A landscape with many valleys, sampled at points; each row gives a point and its height.
A ball rolls from a point to the lowest of its 2 nearest points, and stops where none of them is lower. Distance is the straight distance between rows; heights are no part of it.
sul: [ 57 119 128 183  95 125 115  79 119  98 159 173 159 133 157 124 145 120
 141 115 122 206 164 116 101 135 179 124  57 115 184 117 146 103 151 143
 128 159 108  67 109 106 147]  height 20.1
vuket: [ 82  73 130 132 156 166 167 202 136 115 136  73  94 114 150 128 180 182
 169 160 128 130  85 142 177 114 120 136  70 118  61 151 102 118 172 146
 114 194 151 124 101 108 141]  height 53.1
bitas: [102 112  71 111 177  94 152 134 156 111 162 141 126 133 181  86  99 106
 149 163 174 132 111 118 138 131 113 151  80 122 118 120 126 133 117 134
 123 162  86 137 124  84 152]  height 33.6
moto: [135 144 120 124  87 100 140 177  97 175 127  93 113 114 101 130 137 160
  99 127 136 115 116 125 167 115 151 184 138  85 153 118 105 144 104 110
 177 140 164  66 139 163 161]  height 45.0
sebi: [167 129 125 117 145 139  89  93 154  96 137 118 119 133 194 136  90 110
  87 149 130 112 112 106 141 154  58 120 140 121 114 111 129 140 139 154
  97 142  75 142 160  68  98]  height 24.4
zotug: [195 174 176 119  76 161 105  90 128 154  50 123  90 150  83 145 128 125
  84 135 115  93 154 115 119 108  93 133 161 155 138 139 104 152 148 136
 103 113 133 172 114 130 109]  height 68.6
Kidi: [107  77 118 130 133 154 106 150 142 115 161 119 110 132 175 163 132  97
 152 134 149 139 127 172 141 176  85 138  90 122  81 108 107 134 131 160
  70 195 154 137 122 107 155]  height 28.0
pavil: [118 121  78 134 166  91 137 109 131 135 180 145 156 126 186  84  90 114
 145 116 158 144 128 116 113 126 134 127 112 109 190  97 169 113  69  66
 142  90 122 134 175 106 129]  height 72.2
nedi: [130 109  57  89 145  77 158 153 111 126 149 146 103 144 139  86 117 103
 131 165 184 104 124 128 131  90 145 172 104 102 106 104 109 133 105  96
 149 143 109 118 121 116 164]  height 36.8
moze: [172 166 102 127 144 111 144 173 156 128 133 100 172 126 139 106 104 128
  81 143 169 126  91  82 109  59 152 144 108 165 118 114 119 119  92 106
 211 115  87  85 112 105  94]  height 74.0
nomu: [136 144 175 154 144 160 102 111 179 125 107 131 145 120 140 129 143 131
 132 147 170 157 145 125  61  67 177  57  78 168 127 129 132 136 113 121
 143 109 155 120 117 138 114]  height 49.9
guder: [150 124 101 122 148 125 156 147  92 143 141  76 107 137 125 129 124 149
 102 139 129  88  69 107 171  91 144 127 105 134 123 130 108 134 105 103
 174  44 135  90 137 115 120]  height 31.5
Rar: [120 108  90 125  96 135 149 120 106 116 131 172 137 163 118 119 162  94
 162 130 136 113 165 167 125 163 107 147 126 145 125 126 152  94 152 169
  54 178 125 156 128 109 194]  height 22.5
zek: [148 161 150 125 131 105 128  79 111 144 153 131 143 148 146 154 100 114
  47 133 115 142 117 140 101 145 140 114 143  97 224 104 201 117  59  89
 174  74 109 165 127 102  43]  height 31.7
zuzub: [155 136 107  88 182 145 201 163 152  69 124 143 110 123 119 114  78 158
  84 141 124  59 110 105 143  95  96 147 149 104  89 131 106  79 163 134
 135 134  70 134 145  87 107]  height 34.1
dib: [ 93  98  98 149 194 113 188 146 147  95 177 139 176 117 104 126 106 130
 206  79  59 108 140 158 100 163 111  98 144 144 128 144 166 105 134 113
 121  75 110 159 162 142 134]  height 27.9
fova: [103 113 126 165 176 120 148  85 152 127 161 152 169 124 106 155 116  94
 180 108  89 134 162 158  78 146 127  66 140 147 169 144 174 143 120 115
 124  42 116 161 164 130 130]  height 31.1
Pinu: [ 74 121 182 147 121  99  82 112 131 119 143 200 124  97 175 124  73 163
 136  96 127 178 124  87 117 166 122 111 132 130 163 127 109 122 119 163
 128 157 117  88 135 202 127]  height 31.9
Moz: [143 142 139  52  76 145  83 184 142 171  95 120 135 122 109 126  89 156
  90  91 121  85 105 152 117  75 147 141 169 113 121 117 132 121  97  89
 110 140 153 155 139 168 138]  height 45.4
keri: [157 143  88  78 137  96 188 189  86 165  88 109 142 150  88 125 111 123
  76 133  85  80  60  66 165  70 117 134 156 141  96 150 105 200 123 116
 206 113  71  86 130 142 134]  height 62.1
Buv: [152 165 142 140 145 146 170 152 152  94 112 133 152 113  97 119  63 165
  79 120 133  91 110 103 124  97 136 132 169 115 121 132 142  69 135 146
 168 104  98 127 138 113 104]  height 29.7
vam: [123 148 126 102 134  89 121 195 163 182  91 133 168 115  85 118 103 121
  97 143 123 126  95  68 131  81 149 149 130 148 137 119 107 171  91 140
 213 156 132  94 148 184 139]  height 42.5
sapa: [ 61 119 173 182  96 134  73  60 126 125 163 171 134 116 180 124 145 124
 145 122 140 212 159 113  78 138 171  89  73 128 181 116 132 131 128 118
 106 182 130  65 107 152 152]  height 24.8
vuf: [ 62  86  98 157 176 117 127 148 108 117 158  90  85 139 169 150 162 132
 154 148 100 129  91  89 208 230 108 161 110 115 123 153 106 140 159 171
 116 154 124 130 102 107 144]  height 50.3
Sala: [122 100 132 110 148 131 142 137 141 118 112 150 136 125 113 147 103 102
 110 120  94  91 134 111 155 205  71 164 147 127  68 152  92 143 159 189
 129 227 118 142 130 114 131]  height 33.3
lovug: [167 147 162 143 155 173 126  86 150 124  97 112 130 120 145 169 105 109
  85 151 146  88 118 132 112 136 101  83 147 157 132 101 132 137 116 139
 137 106 119 189 124  87  77]  height 40.1
valus: [108 119 121 119 136 137  88 155 130 174  91 119  75 123 138 123 149 152
 134 128 111 142 116  75 180 142 113 161  79 134 158 149  79 160 138 167
 142 180 152  61 120 155 154]  height 21.3
Nuno: [169 137 121 128 156 119 107 166 179 110 102 103 163  94 124 132 111 114
 101 155 163 127  99  98 118  91 114 136 109 185  69 128 121 162 119 163
 203 150 105 102 120 114  88]  height 74.8
zigap: [147 145 139 120 127 122 143 112  76 141 125  89 145 130  74 187 115 118
 111 108  66  90 114 147 158 176  99 136 225 119 131 150 146 174 128 101
 130  49 132 172 125 117  73]  height 7.3
nat: [178 166 185 163 122 170 105  90 176 130  66 137 141 129 126 165 116 106
  88 160 164 127 144 129  51 104 126  88 157 152 148 128 136 139 113 126
 158 113 109 187  87 129  75]  height 42.9
sogo: [172 110 153  88 139 178 116 150 159 112 117  80 114 126 132 156 117 128
  71 151 138  76  98 169 118  94 120  96 149  97  71  98 106 107 155  95
  92  86 155 186 106  82  87]  height 34.3
Vebo: [173 140  93  71  77  78 152 118  45 157 134 133 133 154 109 133 132  80
  98 146 133  78 138 177 160 111 142 169 178  88 117 121 150 168  99  71
 138  90 125 135 122 130 108]  height 70.7
kidun: [169 136 112  76  91 132 143 107  74 156 135 119 149 148 113 163 108 108
  93 110  66  69 109 166 169 160  67 149 237 101 121 119 159 172 130  74
  96  56 100 178 126 104  77]  height 11.1
vike: [121 134 117  92 144 128 151 180  76 152 100  98  95 136 113 147 106 156
 108  97  82  74  66 101 176 114 128 108 161 124 126 159 114 166 114 101
 134  70 138 131 155 123 103]  height 33.7
sizon: [ 33 117 166 149 153 159 138 187 129 141 146 139 111  94 133 126 175 217
 198 129  94 142  54 115 119 105 160 109  99 135 117 172 106 101 175 143
 125 178 134  57 100 188 184]  height 57.4
Zib: [106  94 131 106 172 153 165 211 147 120 110 106  94 119 128 136 131 156
 145 140 111 106  91 126 146 122 125 120  96 134  78 141  89 124 139 139
  98 182 142 150 147 116 130]  height 51.6
raz: [104 101 149 182 132 173 150  95 119  86 137 129 115 149 124 117 128 177
 139 134 136 141 143 136 129 129 158 107  77 121 132 115 116  66 161 162
 103 133 132 112 121 106 138]  height 18.5
Zos: [172 147 120 103 101 147 128  83 119 130 138 119 139 140 137 154 124 128
  86 128  84  88 135 136 152 129  61 123 224 100 135 106 174 143 150 106
  99  64  75 181 141  80  90]  height 14.9
kerod: [111 125 114 107  97  93  42  90 100 144 141 142 105 123 191 107 121 132
 154 107 129 159 129 121 134 165  87 130 131 120 158 146 134 151  90 150
  57 142 139 136 169 150 162]  height 24.6
sogi: [139 130 138 152  70 138 110  77 101 140 155 132  81 154 143 144 173 132
 123 140 147 165 188 177 138 178 143 158  92  80 172  94 136  88 140 148
  86 177 168 138 119 129 164]  height 60.5
kolot: [104 140 119 142 115  99 137  81 126 132 161 180 126 150 144  97 120 122
 144 123 139 156 185 143 129 162 152 162 117  85 192 120 172  82 105 137
 120 161 131 103 136 154 159]  height 28.6
Suk: [160 146  84  75 111 104 144 176 115 176  74  94 145 130 117  69 147 130
  95 138 111 116  80  41 154  49 103 143 116 170  83 147 105 197 132 117
 168 116  94 106 132 117 147]  height 63.3
Felu: [127 134 166 158 105 139  86 105 128 128 120 120 106 113 133 135 136 172
 131 112  99 163 121  89 187 176 121 154 112 133 164 150  88 116 145 184
 141 142 134  78 111 152 130]  height 24.3
mak: [174 164 187 187 130 171 116  85 186 102 101 132 148 136 152 139 110 124
  81 138 177 173 158 112  40  78 164  74  81 166 131 133 145 103 110 121
 151 114 131 146  77 115  83]  height 46.6
big: [107 133 138 164 106 152 151  91 135  82 125 187 136 150 119 103 125 112
 143 126 152 144 159 154 106 116 138 110 102 128 123 108 133  79 167 153
  85 163 121 134 124 112 165]  height 25.0
Kup: [188 143 115 131 103 100  65 110 140  98 122  83 171 111 122 140 137  74
  92 146 123 154 123 124 128 139 107 159 170 151  87 139 139 187 102 135
 186 119 114 115 112 114  75]  height 75.7
Fik: [140 155 163  96  83 124 101 115 110 192  76 128 150 175  95 170 124  92
  86 154 131 104 116 144 117 130 143 126 171 141 184 123 160 201  70  98
 170  99 125 154 101 138  35]  height 17.2
sen: [ 62 120 170 116 154 122 143 166 158 123 121 187 129 113  83  80 103 168
 183  97 103 141 129  91  95  96 145  89 122 175 140 154 121 103 139 142
 132 142 111 105 144 220 153]  height 61.0
muger: [131 126 121 171 123 123 136  97 148 103 179 119 189 114 133 160 114  79
 109 110 139 180 177 169  81 136 176 107 107  87 146 131 175  93  97 100
 170  97 125 129 153 120 104]  height 21.0
Tezim: [202 193 147 127  60 122 118  62 114 150  62 131 116 171  84 131 151 129
  68 146 132 113 174 119 130  95 101 155 172 119 150 136 142 146 140 128
 116  95 111 164 118  98  97]  height 69.3
muze: [ 96  95 109 129 178 109 102 118 133 104 154  99  85 139 175 144 127 127
 152 121 110 125 103 104 173 218  72 139 123 121 116 140  99 152 139 165
  96 145 108 143 136  93 134]  height 49.8
duni: [ 99 133  94 132 136 127 121 104 117 104 126 164 115 143 152  66 138 162
 174 104 113 141 123  80 156 136  96 148 120 138 140 151 125 120 163 167
  73 147  97 125 137 111 159]  height 45.1
Rep: [157 142  85 148 128 109 126  87 129 129 176  89 170 133 144 136 140  90
  95 126 133 174 141 165  92 117 171 119 135  94 140 132 191 133  76  72
 187  56 125 152 136 102  91]  height 25.7
Veve: [129 100 120 114 131 174 139 138 155  63 182  91 139 113 163  93 118 166
 126  98 107 135  93 154 137 108 110 123 126  88  60 123 123  63 171 136
  83 115 114 121 153  82 113]  height 26.9
zim: [115 115 101 156 152  96 114  87 145 129 171 121 186 122 110 122 146  77
 171 111  96 151 143 167  95 144 127 109 137 144 166 130 180 160 118  86
 158  41 145 141 169 140 129]  height 27.6
nuka: [137 144 170  77  87 151  84 178 178 160  80 141 137 102 124 124  87 163
  82 113 138 102 100 114  86  79 141 116 142 119 109 116 108 117 100 135
 126 188 143 133 134 198 142]  height 42.8
pek: [146 126 164 127  60 154  88  88 135 128 117 150  84 147 144 135 154 136
 105 132 172 146 184 151 121 139 123 165  82 108 125 117 116  93 134 162
  72 226 161  88  93 130 161]  height 59.4
Rez: [123 147 157 117 123 121  62 123 146 138 102 153 126  93 142 105  90 175
 136  88 127 143 106  73 102 122 105  98 143 152 147 150 109 130 117 146
 128 136  99 116 148 164 125]  height 35.9
leb: [ 97 165 149 125 173 138 155 111 155  83 109 221 163 114 126 106  93 146
 157 117 116 119 148  78 103 101 112 115 160 165 148 146 141 112 152 148
 123 140  69 113 146 140 130]  height 64.8
sov: [120 123 145 119 120 118 114 154 120 148 136 111 128 117 101 144 117 155
 145 116 129 121 140 141 151 158 139 164 152 105 134 139 117 129 125 129
 152 146 169 104 146 198 149]  height 43.6
Gitav: [122 106 102 133 115 147 129 164 145 129 138  75 125 121 138 110 190 167
 153 171 157 142 104 134 166  88 131 152  54 138  89 127  89 112 171 138
 148 182 145  78  99 113 153]  height 54.4
sovo: [113 142 144  97 133 119  70 142 119 179 109 122  82 115 181 119 103 154
 107 115 148 145 111  85 145 146 109 153  88 120 173 129  96 165  89 130
 125 163 143  98 150 143 132]  height 17.1
fozod: [ 96 113 131 139 128 147 166 184  98 150 137  72  87  97  76 151 178 156
 181  84  76 123 134 170 187 170 149 142 159 123 110 169 112 116 171 107
 113 101 207 115 108 152 158]  height 38.8
duzel: [130 118 113 113 105  95  98 101 108 129 168 137 127 133 144 127 116 101
 152  93 109 130 159 172 123 198  75 155 150 120 134 122 142 141  94 138
  53 141 150 152 163 133 151]  height 27.8
Bado: [108 103 104 148 167 124 126 110 148  95 165 127 137 150 214  92 103 130
 134 165 176 155  97  96 123 144 134 111  46 124 114  98 116 118 154 159
 105 176  91 116 123  56 129]  height 30.6
Lupa: [108 119 111 109 140 121 189 181  92 148 127 114  57 136  77 149 127 157
 137  84  64  94 121 110 187 179 148 158 177 130 102 170 108 138 143  98
 138 116 180 124 115 132 134]  height 37.0
zosa: [135 142 111  89  98  99 129 209 117 189  99 114 141 140  98 118 117 155
  70 134 131 112  81  90 146  61 161 155 109 102 149  99  96 153  90  90
 169 168 148  73 137 160 170]  height 44.9
Med: [146 167 165 135 108 142  68  84 143 147 110 158 142 121 143 131 107 157
  66 110 126 175 111 132  56 106 162 100 154 122 206 136 175  87  73 104
 157  85  92 148  89 156  69]  height 37.3
sisev: [ 27 118 175 139 129 186 128 155 132 134 135 133  79 106 175 146 165 215
 190 128 126 141  75 116 121  99 161  99  56 140 124 144  94  90 195 142
  82 195 145  80  96 165 158]  height 56.1
vinod: [161 151 119 134 121 133 105  80 143 128 156 115 162 129 138 166 134  87
  89 134 132 148 124 148  93 121 139 105 166 127 159 118 182 138  72  87
 177  65  94 170 106 103  66]  height 28.8
met: [ 91 132  94 103 157 134 129 158 122 121 107 117  85 135 138  59 162 166
 172 109  78 129  95  61 177 135  95 142 111 175  98 187 116 136 171 147
  92 161  98 121 135  99 150]  height 46.8
Fino: [ 66  89 111 161 131 137 147 139 117  98 148 132 155 150 147 113 206  98
 200 170 135 150 130 157 127 123 145 105  60 153 100 113 149 101 176 156
  80 154 141 142 112 105 173]  height 10.4
lazik: [159 103 142  85 140 166 122 172 165  98 140 111 139 127 150 122  98 150
  89 120 120  91  93 169 119  78 126  94 162  88  77 109 137  65 156 109
  94  81 132 162 140  97 100]  height 31.4
zasa: [139 116 149 121  76 141 105 103 117 167 128 133  91 127 134 141 175 109
 156 128 177 147 178 199 124 144 141 138 128 113 150 121 126 124 102 112
  75 152 196 129 119 159 173]  height 61.5
Bizul: [150 128 145 119  94 111 123 137  95 163 105 134 126 125  61 149 169  62
 179 120  90 130 183 176 128 216 103 153 175 131 137 136 111 144 138 153
  78 103 172 158 123 157 165]  height 34.6
pasu: [148 141 201 151  66 156  70  80 147 106  92 151 120 126 115 144 115 141
  99 125 168 165 174 132  80 123 134 128 116 121 108 138  98 123 147 172
  93 182 144 105 105 169 130]  height 57.9
duvid: [148 126  71  85  86  49 123 122  83 148 166 127 128 135 136 104  98 107
 114 121 138  94 120 129 146 132 110 189 160  88 130 134 152 158  88  87
 125 119 116 124 156 136 160]  height 71.2
rafo: [168 147  57 123 137  76 177 109 113  92 158 139 147 133 125  84 116  83
 120 160 167 121 162 142 115  69 158 148 133 115 108 108 142 126 119  77
 180 118  82 117 110 108 140]  height 33.4
kiz: [125 157  95 130 128  99 114 135 134 137 155 136 168 120 169 111  90  98
 107 141 171 143 112 112  92 103 156 130 134 113 156  93 170 131  55  56
 184 126 122 117 130 137  81]  height 72.8
Los: [ 81 119 114 114 124 125 113 137 120 106 133 141 132 131 126 102 122 136
 198  76  87 139 143 130 140 137  90 120 154 155 104 153 131 130 154 151
  78 150 140 139 149 158 149]  height 43.0
guliz: [143 131  88 155 152  92 167 126 134 102 149 143 147 124 115 107 121 112
 114 149 163 148 153 119 137 112 187 144  93 115 146 109 135  90 116 123
 209 110 128  85 120 116 126]  height 28.9
mupo: [135 144 123  96  97 125 128 152 100 178  92 134 159 153 112 141 104 111
 108 140 128  87  89 126 128  89 159 115 153 139 176 109 154 179  71  72
 187  87 120 136 116 154  83]  height 21.2
kop: [115  97 128 160 150 154 159 145 115 141 144  88  97 105 111 169 172 148
 176 133 118 128 132 171 163 160 157 128 124 110 114 143 104 102 139 129
 129  83 191 108 117 125 145]  height 40.4
Poti: [140 117 132 136 146 132  69  93 157 100 153 124 121 132 215 102  83 134
 101 130 170 151  94 110 129 153  87 105  98 121 127 120 122 135 123 156
  87 182  99 134 151  76 116]  height 27.2
fel: [122 148 153 112 121 122  99 165 164 161  88 147 142 108 127 108 101 141
 119 109 145 128 122  97 101  85 153 127 123 171 131 125 111 147 114 140
 155 176 130 112 139 168 146]  height 39.6
mep: [130 132 206 149  71 143  98  64 143 120  76 176 116 130 113 152 118 134
 107 131 161 164 154 148  64 132 133  82 156 139 102 146 112 118 133 156
  78 152 147 166  97 183 132]  height 56.2
bafog: [161 144  86 130 136 102 176 103 116 105 112 133 138 142  72  90 160 113
 146 133 127 118 166 103 160  93 118 146 137 140 137 131 133  99 165 120
 145  85 108 126 136 115 144]  height 58.7
Vutin: [ 87  91  88 143 147 134 140 142  96 108 169 117  98 143 146 160 196 102
 181 145  78 131 122 134 181 230 124 142 113 142 132 117 116 111 167 153
 106 140 143 170 113 105 167]  height 51.0
Kani: [163 182  99 124 153 113 186 113 136 126 109 156 143 131  80  96 133 108
 125 138 118  95 149  62 163  88 105 159 173 158 152 153 143 122 154 134
 176  75  70 100 118 125 130]  height 59.9
duna: [117 102 116 147 186 144 185 163 131 102 152 141 156 109  89 156 124 136
 183  70  65 107 139 181 104 175 112  91 177 120  84 146 145  94 158 107
  83  81 156 183 143 120 130]  height 23.2
Zif: [112  94 136 155 156 171 141 124 125  77 153  93 120 126 152 132 129 172
 128 117 113 112 101 135 143 131 127 109  74 111  83 139 113  74 158 168
  96 127 127 115 128  82 121]  height 23.0
bomem: [123 108 154  81 150 173 147 212 124 149  87 110  98 115 115 138 111 177
 124 100 133  68  90 144 132  75 138 114 129 123  82 113 100 116 131 113
 103 144 177 150 141 137 131]  height 49.7
Zumun: [135 121 116 104 176 122 186 139 150  93 116 160 120 134 120 129  88 132
 111 115  96  73 136  81 169 164  81 158 174 117  92 157 113 117 158 156
 130 178  87 147 148 100 120]  height 36.0
rafi: [145 155  95  89 145  91 194 151 102 154 104 149 135 138  86 106 110 124
 103 145 116  87 127  63 158  90 127 162 159 150 138 141 111 160 124 109
 193 103  78  97 125 123 117]  height 61.1
mive: [123 122 169 185 147 150 157 104 152  77 114 143 135 122  92 134 103 157
 107 117 119 122 137 131 113 130 139 110 139 110 125 141 126  78 146 173
 147 105 119 124 124 126 114]  height 24.5
tago: [139 119  93 143 154 124 173 153 134 135 137  79 100 125 123 103 185 158
 150 185 186 136 133 132 138  80 170 121  48 142 101 104 115 108 136 103
 154 105 156  94 109 110 136]  height 55.5
rali: [107 136 115 164 109 133 113  73 135  97 175 131 175 130 168 112 142  81
 145 109 145 229 181 138  92 123 176 105  86 118 143 132 178 127 110 107
 126 144 122  90 144 104 134]  height 13.3
kaz: [121  70 161  98 130 152 110 152 128 125 129 128 102 123 141 174 122 109
 118 131 132 101 120 162 157 214  76 162 126 112  78 123  84 135 123 175
  77 225 163 142 112 117 138]  height 30.5
Baso: [107 103 147 134 132 106 112 115 101 153 114 110 105 127  65 133 159  86
 207 105  82 145 179 168 121 177 134 121 179 163 149 161 139 158 147 111
  87  72 166 150 137 193 162]  height 37.7
lali: [134 122  55 118 129  77 129 111 102 116 184 112 132 121 164 102 119 103
 123 118 138 144 112 129 142 130 115 138 140  96 137 115 147 136 101  79
 141  95 104 118 162 116 129]  height 71.7
Nim: [133 133 110 145 129 119 103 102 114 115 138 113  95 145 164 123 123 135
 107 136 147 151 135 105 181 162 122 170  88 101 139 111 100 107 130 166
 145 142 131 116 124 110 115]  height 26.7
per: [136 146 162 157 135 147  91 166 163 143 126  93 142 104 159 139 138 124
 115 144 198 156 121 135  80  74 186  90  81 143 122  99 128 132 104  95
 182 145 174  84  96 155 120]  height 52.4
kek: [123 134 178 167 123 141 104 107 163 128  97 167 154 113  93 139 122 116
 159 123 150 149 155 148  47 104 158  66 142 152 116 142 129 136 127 144
 116  98 134 164 118 172 114]  height 53.2
Vira: [138 135 110 142 124 120 148 121 107 129 128 109 134 128  77 153 111 118
 133 112  81 114 135 167 139 175 107 132 186 105 132 145 131 132 127 118
 118  66 153 167 136 134 116]  height 11.6
nevon: [138  98  94 164 138 127 116  92 136 112 161  98 171 113 136 138 185  70
 182 134 128 165 151 181 113 154 117  86 118 152 104 121 143 153 127 121
 121  80 135 150 151 103 140]  height 23.3
Peb: [ 56 102 102 148  94 122 136 120  98 113 169 167 159 159 151 118 206  62
 183 168 149 150 149 160 126 148 136 162  96 139 116 106 158 113 144 154
  76 186 143 132 111 107 193]  height 16.7
refu: [173 135 112 131 134 108  76 128 157 108 125 100 153 121 143 124 144  96
 105 139 159 153 130  97 137 120 123 160 104 160 100 123 120 167 109 141
 194 157 119  92 110 118  98]  height 75.3
lafuz: [185 126  79  87 117 105 117 126  92 127  98  83 103 132 138  88 123 130
  82 148 131 113 107  78 167  82  89 152 120 140  76 136  84 187 142 121
 155 116  78 107 140  88 112]  height 64.3
kopob: [130 137 130 128 106 119  98  91 115 130 124 136 122 130 104 139 171  66
 182 122 105 143 165 137 134 200  74 124 156 144 147 131 141 161 151 172
  86 129 122 154 153 132 151]  height 31.3
tovog: [163 159 123 113 112  76 129  77 109 141 141 161 107 141 129 139 104 102
  91 143 144 128 173 155  94 182 111 139 152  95 163  91 172 121  76 106
 110 128 123 176 153 106 119]  height 24.0
gasaz: [144 122 156  68  89 150 138 220 140 146  87 121  99 125 107 127 113 170
  91  95 111  62 128 143 126  72 128 137 146 103  80 111 100  85 137  98
  76 161 169 148 151 157 138]  height 47.7
butib: [130 148  87 110 141  96 118 193 142 124 153 129 194 111 142 116  86 111
  90 125 139 121  67  96 120  76 143 132 143 147 147 114 141 147  73  82
 216  93  68 114 130 128 102]  height 73.4
dosor: [198 151 130 115  79 121 157 107  92 158  69 134 118 163  79 151 134 100
  93 156 135  85 130 144 144  92 145 144 169 110 119 120 127 166 133  79
 143  71 134 163 113 122  97]  height 70.0
donok: [ 23  84 162 147 138 136 135 153 142 131 146 174 125 107 130 131 144 162
 206 131 116 149 121 132  93 123 164  94 110 146 146 144 122 116 155 125
 120 146 152  84 121 215 169]  height 59.0
Lis: [137 129 165 149 111 141 126 149 123 164 123  92 125 105  96 179 152 131
 149 141 133 128 142 179 137 137 181 149 156 100 149 123 107 139 126 102
 155  83 199  97 123 181 135]  height 42.1
movi: [120 174 168 125 172 150 151  95 156 131  73 196 137 110  96 135 107 124
 137 126 124  85 163  79 121  84  99  95 180 185 161 136 154 140 136 139
 137 107  77 150 128 153 119]  height 66.5
lan: [100  76 123 163 122 180 134 127 115  88 175 131 158 119 155 155 140  88
 156 136 137 146 143 203 102 171 120  95  94 121  80  92 118 118 171 167
  59 167 139 150 119  73 134]  height 23.8
gif: [ 97 157 167 148 152 124 153 140 160 102 110 174 180 105  88  80  98 148
 170 103 108 129 121  94  76  74 148  92 148 177 110 165 137 104 167 163
 160 132  86 104 139 175 132]  height 63.0
vibuv: [155 160 166 102 107 117 108 106 129 146  91 142 149 145 119 167 103 102
  61 149 143 102 123 153 100 130 124 138 183 117 164 110 162 158  77 103
 143 150 113 176  92 119  40]  height 12.7
rud: [153 162 167 114 134 150 126 115 140 160  57 153 121 123  83 137 115 125
 107 133 124  95 151  99 129  97 104 127 186 175 133 139 130 150 138 145
 152 125 116 162 121 141 122]  height 67.7
fus: [171 117 118 129 154 131 132 120 118 117 129  73  80 136 154 131 107 157
  85 152 156 112 100  91 156 124 119 127  74 124 130  98  88 129 120 118
 160 110 137  99 125  86 106]  height 29.1
mup: [103  98  86 112 177 123 151 140 142 102 116 124 101 144 139 107 146 121
 154 144  98 120 109  65 175 185  71 160 113 164  92 168  98 171 162 181
  96 175  70 152 119  80 152]  height 48.5
zire: [151 153 105 133 114 100 138  69 118 123 168 165 118 159 127 105 118 119
 101 112 132 150 180 144 123 166 124 126 133  67 203 113 171  98 112 119
 119 118 108 161 175 101 138]  height 28.1
ruv: [135 137 110 142 137 130 196 158 116 127 105 109 103 143  66  99 174 147
 167 141 147 114 147 129 153  91 165 136  89 131 126 127 118  82 160 129
 140  96 150 125 117 119 153]  height 57.2
Pude: [ 77  96 162 167 132 191 151 157 112 116 115 110 106 129 136 130 180 206
 193 159 136 126 100 155 126  94 143 125  51 141  98 137 110  73 186 156
  97 190 162 108  96 136 160]  height 54.6
muge: [127 117 118  95 131 124 157 185  84 156 107  68  67 130  88 141 138 158
 111 100  74 105 101  96 188 138 145 142 142 126 105 164  81 177 141 128
 147 110 176  91 135 120 128]  height 35.5
beg: [113 131 108 157 114  98 145 101 134 105 154 158 155 137 125  94 139 136
 146 123 142 173 165 129 138 131 192 161  75  98 172 120 144  80 137 132
 161 148 111  66 110 132 142]  height 24.9
Lata: [ 80 111 169 177 123 127  72  91 130 124 165 162 127 100 169 147 122 144
 158 119 129 187 139 134  95 168 142  93 105 128 163 126 122 140 127 142
 126 147 143 103 134 171 136]  height 28.7
rase: [168 159 163  96  92 103  83 101 141 145 117 147 132 135 137 146 100 128
  76 139 154 125 139 149 103 147 142 152 141 109 149 110 160 137  61 120
 123 180 143 139 128 140  92]  height 18.4
dol: [101  78 120 170 129 145 135 109 128 105 166 115 141 126 145 120 196  64
 199 149 141 164 141 188  97 146 137  71  79 156 106  96 149 130 150 154
  82 133 139 167 139  82 159]  height 17.6
poz: [122  97 117 158 160 137 167 129  92 131 162 137 131 136  86 172 146 104
 165  94  81 133 162 195 123 214 104 100 151  98 129 126 126 116 144 136
  84  82 165 181 142 118 156]  height 17.3
sopo: [ 86 103 152 131 126 136 120 137 129 138 115 144 133 107 101 133 143 128
 196  86  87 137 147 165  90 147 118  92 170 149 109 162 122 151 152 125
  85 100 164 152 140 197 149]  height 40.5
gosi: [ 99 120 126 117 144 113  58 117 112 174 137 130  86 118 187 105 143 136
 165 122 136 167 114  97 152 139 120 131  91 139 175 123 121 170  97 131
  87 130 152 109 145 151 158]  height 21.1
Zeri: [125 112  69  96 103  96 185 180  84 149 136 123 118 131  99 109 127 108
 134 135 152 103 136 142 160  84 160 173 133 114 115 103 118 130 109  79
 159 113 154  96 144 158 166]  height 39.5
Noga: [158 133 128 157 133 147 129 167 153 137 141  67 133 107 131 125 155 168
 132 153 186 138 104 147 114  54 186 115  72 134  94  96 117 110 119 108
 167 108 167  85 101 131 123]  height 53.9
naguk: [164 192 183 146  96 104  95 100 114 155 127 124 140 152 135 146 116 134
  39 121 135 195 121 120  69 120 163 123 126 103 223 125 169  91  62 108
 171  88 116 153  90 132  37]  height 34.4
Deme: [155 107 172 123 140 179 107 108 152 120 111 103 102 121 158 152 109 141
  98 150 158  95 123 140 127 127 111  97 101 123  96  96 103 116 141 150
  94 147 151 168 136 101 108]  height 37.6
gata: [172 143  97 114 148 137 149  88 136 108 127 132 130 123 134 132 131 107
 111 141 117  91 138 113 159 130  56 121 186 148 110 118 132 159 149 132
  96  95  65 157 143  75 122]  height 19.9

Where does a ball stop that starts at each point below?
Suk => raz
per => raz
Zumun => Fino
zasa => raz
bitas => zigap
muze => sovo

Write out the way that a ball takes from each point below.
Noga => per nomu mak nat lovug Deme sogo lazik Veve Zif raz
sogi => pek pasu mep kek nomu mak nat lovug Deme sogo lazik Veve Zif raz
moto => sov Lis kop fozod Lupa muge vike guder fus Nim Felu valus sovo
